Each row is a point on a landscape with many valleys, with its height.
From any point a ball takes the steepest step (drop divided by distance) to one of its 2 nearest points. It stops when none of these is lower. Distance is the straight distance between rows; heights are no part of it.
k23: [159 127 159 155 128 163 164 116  95 136 186 119 195 119 135 158  92  75
  99 155 131 109 152]  h=3.99
k969: [151  75 127 126  95 141 103 150 155 149 108 129 167 200 128 165  78 110
  83  93 159 107 142]  h=5.63
k409: [154 174  52 186 165 137 143 141  87 118 150 123  93 144 128 101 125 135
 150  71 136 146 120]  h=3.44
k870: [102 173 186 109  67 139 110 148 162 123 114  72 119 101 110 176 171 131
 125 141 131 110  92]  h=2.90
k318: [ 89 121 144 116 138 106 131  75 105 144 158 108 155  87 103 142 142 146
 150 177  84 120 124]  h=3.47
k213: [ 97 150  59 161 117  89 126 134 179 125  90 119 128 113 204  91 162 156
 121 150 126 138 172]  h=5.30
k948: [144 184 112 172 135 142 170 153  76 160 140 155 134 183  90  96  86 127
 142  80 141 103 115]  h=4.99
k711: [157 139 167 130 160 167 141 116 112 107 144 123 101  90 114 160 120 108
 133 152 150 148 143]  h=3.45
k973: [108 196 102 130 104 160 153 131 126  78 152 148 121  99 149 135 148 122
 144 120  90 137 113]  h=4.30
k872: [149  72  85 124 158  64  99 107 157 159  14 177 150 158 178 113 153 147
  86 125 108 105 166]  h=1.50
k109: [139 139 116 144 116 124 132 134 106 109 186 126 134 114 131  95 150 126
 179 154 148 141 132]  h=3.13
k332: [160 142 100 108 140 149 138 112 139 152 102 146 149 174 140 106  70 131
 113  75 112 117 129]  h=6.14
k524: [115 116 201 122 123 130  90 160 168 136 121  79 121  84 141 227 101 119
  66 159 115 126 132]  h=3.63
k730: [163 160 100 116 140 157 150 148 116 114 117 172 108 130 123  90  75 126
 154  88 104 135 128]  h=5.78
k486: [110 105 130 105  80  96 140 130 166 104 118  74 114 156 133  56 147 127
 208 156 124 157  99]  h=5.46
k770: [102 147 157 135 104 139 146 147  91 159 149 119 211 128  91 147 112 134
 117 117 127 104 104]  h=3.05
k804: [113 181 201 141 156 143 147 111  26 151 141 135 125  90  64 151 158 154
  94 111 170 103 129]  h=5.58
k680: [119 110 148  95 104 118 155 105 117 114 146  95 160 117 131  75 157 113
 211 160  88 152  87]  h=4.66
k826: [107 139 136 114  90  98 118 145 189 135 116 103 120 161 134  55 140 112
 137 149 114 131 106]  h=4.71
k372: [116 165 202  51 122 159 119  94  72 141 111 151 108 104  50 147 104 144
 142 116 126 101 108]  h=2.55
k271: [117 128  87 125 145 151 106  44 108 135 140 136 132 132 129 141  89 155
  97  93  99 108 166]  h=3.09
k966: [125 123 114 142 116 111 168 120  74  95 142 102  40 158 106 104 162 139
 217 127 186 154 130]  h=3.49
k880: [163 113  67 178 165 106 118 154 130 157 101 161 172 145 174 125 142 134
 126 118 127 125 122]  h=6.73
k958: [154  50  90 154 176 100 118 149 145  85 117 141 120 134 171 135 146  86
 115 157 123 147 122]  h=6.62
k652: [149 171 178 144 151 147 163 130  56 179 150 141 153 151  66  83  97 146
 125 100 138 113 139]  h=5.26
k257: [106 171 141 134 101 143 158 144 103 150 146 133 148 135 106 105 155 162
 147 104 129 101  92]  h=2.63
k508: [107 104  58 150 122  72 117 123 198 118  47 128 144 133 210 125 136 133
 111 138  61 137 176]  h=4.35
k608: [134 106  51 106 140 117 131 102 138 121 118 165  81 135 148 105  74 125
 132 122 140 128 150]  h=4.64
k568: [117 199 185 143 159 153 139 109  79 154 116 143  92 139  60 122 126 167
 129  85 147 106 123]  h=5.43
k144: [ 91  77 160 123 169  99 144 129 149 140 131 120 146 106 102 148 161 140
 148 188 117 144 104]  h=3.72
k841: [118 117 123 136 139 134 149 117 129 149 110 117 212 183 148 107 120 118
 111  74  46 107  96]  h=6.98
k484: [140 112 117 114 167 147 117 105 113 136  64 144 170 163 159 143 100 125
  88  63  65 116 126]  h=6.53
k465: [126 134 148 112 108 160 109 122 142  99 103  97  91 145 119 148 147 128
 111  75 147 150 133]  h=2.11
k609: [118 150 191 124 148 144 148 108  90 164 130 138 147 109 102 152 130 151
  75 115 157  68 138]  h=5.70
k934: [105 115 158  56 116 160 123  98  78  86 136 169 109  93  67 136 117 115
 122 102 147 110 117]  h=2.15
k441: [156 164 147 136  81 165 119 144 123  87 146 103  57 170 109 137 145 104
 152  93 147 142 131]  h=0.14
k50: [148 129  96 142 131 139 105 131 164 170 147 144 174 109 170 160  98 141
 102 162  91 119 162]  h=4.55
k404: [148 110 162 112 150 141 161 152 150 150  66 168 180 144 158 148 114 130
  67 114 145 128 140]  h=5.83
k412: [132 103 192  77 124 118 131 132 156 101 126 156 108 100  90 120 143 103
 150 189 137 119 108]  h=1.95
k361: [166 147 123 142 128 154 145 144 136 166 169 107 179 134 161 160  79 119
 116 139 135 146 149]  h=4.31
k427: [162  88 150 106 122 134 140 161 126 127 126 153 156 146 132  90 104 104
 135 146 128 142  94]  h=4.60
k24: [ 86 111  87 169 181  77 188 139 139 127 112 128 123 141 128  86 143 109
 159 159 156 108  85]  h=4.72
k925: [130  80  80 131 171 130 123 109  57 107 136 158 126 103 116  81 147 124
 170 115 147 165 112]  h=1.07
k298: [125 162 192 124  93 134  96 120 198 142 146  64  96 119 122 186 106 126
  92 174 133 112 152]  h=3.37
k246: [133 186 124 131  75 145 144 105 140 101 179  95 107 108 144 128 153 116
 181 163 124 129 131]  h=3.69
k507: [147 160 217  81  96 152 148 141 122  93 137 160  84 103  74 157 151 107
 150 170 154 112 115]  h=2.24
k193: [136 134 210 122 147 157 126 106 133 109 136  86 121  80 120 217 125 100
  97 159 117 130 116]  h=3.74
k367: [101 141 163  96  69 145 118 117 125 114 136  77 170 120 120 113 176 126
 167 132  93 138  88]  h=4.04
k756: [145 135  54 175 120  96 126 146 176 154 134 141 134 120 212 132 125 135
 118 175 108 135 177]  h=4.92
k605: [108 139 157 103  60  83  60 165 182 154 124 123  91 117  65 123 126 146
 126 170 147 133 121]  h=3.87
k437: [175  58 142 136 134 121 122 135  98 157 139 167 199 175 130 111  82 104
 115 135 140 118 116]  h=4.98
k198: [109  80 155 115  92 110  96 173 177 109 114  91 147 114 154 124 181 115
 125 145 106 178  98]  h=3.10
k683: [136 131 155 150 125 141 145 161 147 116 169 126 173  96 146 201 123  95
  73 156 134  98 149]  h=4.25
k783: [151 121 162 119 156 132 152 139 139 170 116 180 137 147 140 122 103 158
 101 127 186 113 168]  h=5.62
k690: [132  48 177 112 125 117  92 151 147 127  85  97 165 155 159 146 162 121
  87 117 100 157 121]  h=1.94
k908: [132 167  65 146 117 152 118 131 123 106 175 121 124 125 139 139  98  89
 133 117  91 132 105]  h=4.81
k975: [137 154 124 103 176 165 137 133  96 114 114 189 103  87 110 123 135 156
 103 101 156 136 157]  h=2.57
k80: [158 139 192 150 131 153 166 103  62 118 171 135 140 100 105 137 134  83
 123 159 176 117 147]  h=3.73
k226: [136 112 107 122 192 149 113 103  78 143 110 167 136 107 139 104 160 163
 134  90 147 155 143]  h=2.02
k986: [152  84 124 166 132 112 120 147 114 173 147 139 177 184 120 160 100 101
  75 124 161  85 117]  h=5.31
k847: [134 185 126 109 114 154 118 139 140 135 115 149 125 133 132 120 103 147
  83  85 113  84 135]  h=6.47
k221: [117 115 148  90  76 129 129 186 173  98 131 133 151 144 130  94 157  84
 136 132 131 147  96]  h=3.98
k612: [117  80  87 168 211  85 167 150 158 113  89 104 115 139 157 117 116  96
 128 155 122 125 100]  h=5.66
k417: [146 135  69 153 139 105 134 184 175 139  83 129 115 136 182  92 158 141
 139 113 141 152 133]  h=6.09
k239: [158 129 172 134 153 141 167 129  97 153 160 168 122 145 108  81 113 157
 147 134 171 138 162]  h=5.45
k503: [ 98 186 143  90  84 149 162 109 112 103 144 152 112 120  83 103 150 165
 190 109 124 109 113]  h=2.08
k211: [148 153  92 175 117 130 137 150  86  91 170 100  65 164  97 113 135 128
 175  81 163 168 111]  h=2.10
k472: [146 109 129 166 150 110  82 164 106 173 136 126 163 127 145 137 154 148
  99 132 118 131 109]  h=7.02
k85: [116 111  62 152 164 116  84  96 163 114 136 116  79  97 137 160 122 141
 113 132 137 179 182]  h=3.11
k333: [104 115 150 155 157  88 149 153 163 147 124 123 112 130 107 100 160 139
 166 174 155 126  77]  h=4.07
k82: [128 148 219  84 101 143  94 150 117 136 124 107  87 101  80 188 125 123
 128 151 151 104  95]  h=2.48
k664: [ 96 139 142  62 116 137 112  89 123 112 124 158 101 110  93  84 140 155
 144 121 124 100 119]  h=1.48
k398: [ 75  80 124  83 108 124  89  89 111 123 141 123 150  98 114 150 141 146
 124 128  69 121 126]  h=3.12
k315: [109 159 152 100  59 106  56 139 168 166 145  79 121 121 107 156  93 144
 104 154 123 119 144]  h=3.64
k791: [119 118 101 121 111 115  98 105 157 121 161 104  81 101 149 128 133 147
 158 168 139 164 179]  h=2.25
k746: [124  64  39 199 138  83 130 128 130 106 127 102 134 138 186 150 144  99
 128 137 140 134 139]  h=7.14
k604: [157 157  53 122 170 130 167 118 104 108 146 153  61 130 116  88  58 101
 167 124 130 124 126]  h=5.32
k637: [161 174  52 191 114 124 156 152 115 150 130 160 113 191 125  94 107 160
 137  69 131 107 127]  h=4.44
k596: [138 109 149  97 113 112 109 118 174 106 138 140  53 111 115 110 143 131
 173 199 166 164 135]  h=1.43
k766: [130 136  46 166 161 103  98 127 119 127 131 136 133 129 122 155 113 101
 100 124  58 126  95]  h=5.29
k999: [120 126 176 126 131 139  65 140 115 179 146 108 140 105 116 145 153 169
 123 112 154 144 124]  h=7.19
k264: [ 80 154 175 100  66 120 105 137 186 117 121  75 162 112 132 142 154 124
 136 152  52 115  98]  h=3.46
k498: [116 136 106 155 120 141 184 131 123  99 151 106  66 138 147 124 145 131
 182 126 199 166 170]  h=4.52
k310: [111 116  84 174 128 129 153 135 127 112 144  85 103 138 167 132 147 108
 134 101 163 154 141]  h=5.77
k905: [131  70  39 145 149  63 112  74 164 118  33 140 139 137 199 108 146 160
 110 117 102 133 200]  h=3.04
k479: [ 98 111 132  81 120 141  96  71 107 116 141 140 138 122 125 116 104 129
  90  80  74  82 126]  h=2.43
k954: [138 128 127 109 167 152 142 129 126  86 108 173 134  99 137 145 125 102
  98 132 115 137 130]  h=3.03
k779: [107  83  55 138 179 118 136  76 115 109 135 126  93 103 143 154  98 125
 137 129 149 138 156]  h=3.88
k598: [108  97 135 103  87 117  85 122 159 118  83  90 145 159 130 139 147 145
  88  77 110 153 115]  h=0.27

Where does a ball stop that starts at each point below?
k969 | k598
k986 | k598
k680 | k596
k847 | k596
k958 | k479

Call two points neighbours if one is among the 2 nearest of the other. Go from one point of each pair to the other, from neighbour to neighbour, staying as low as possible. Name the highest point that can't be avoided.
k872 / k298 | k213
k298 / k711 | k193
k598 / k441 | k465
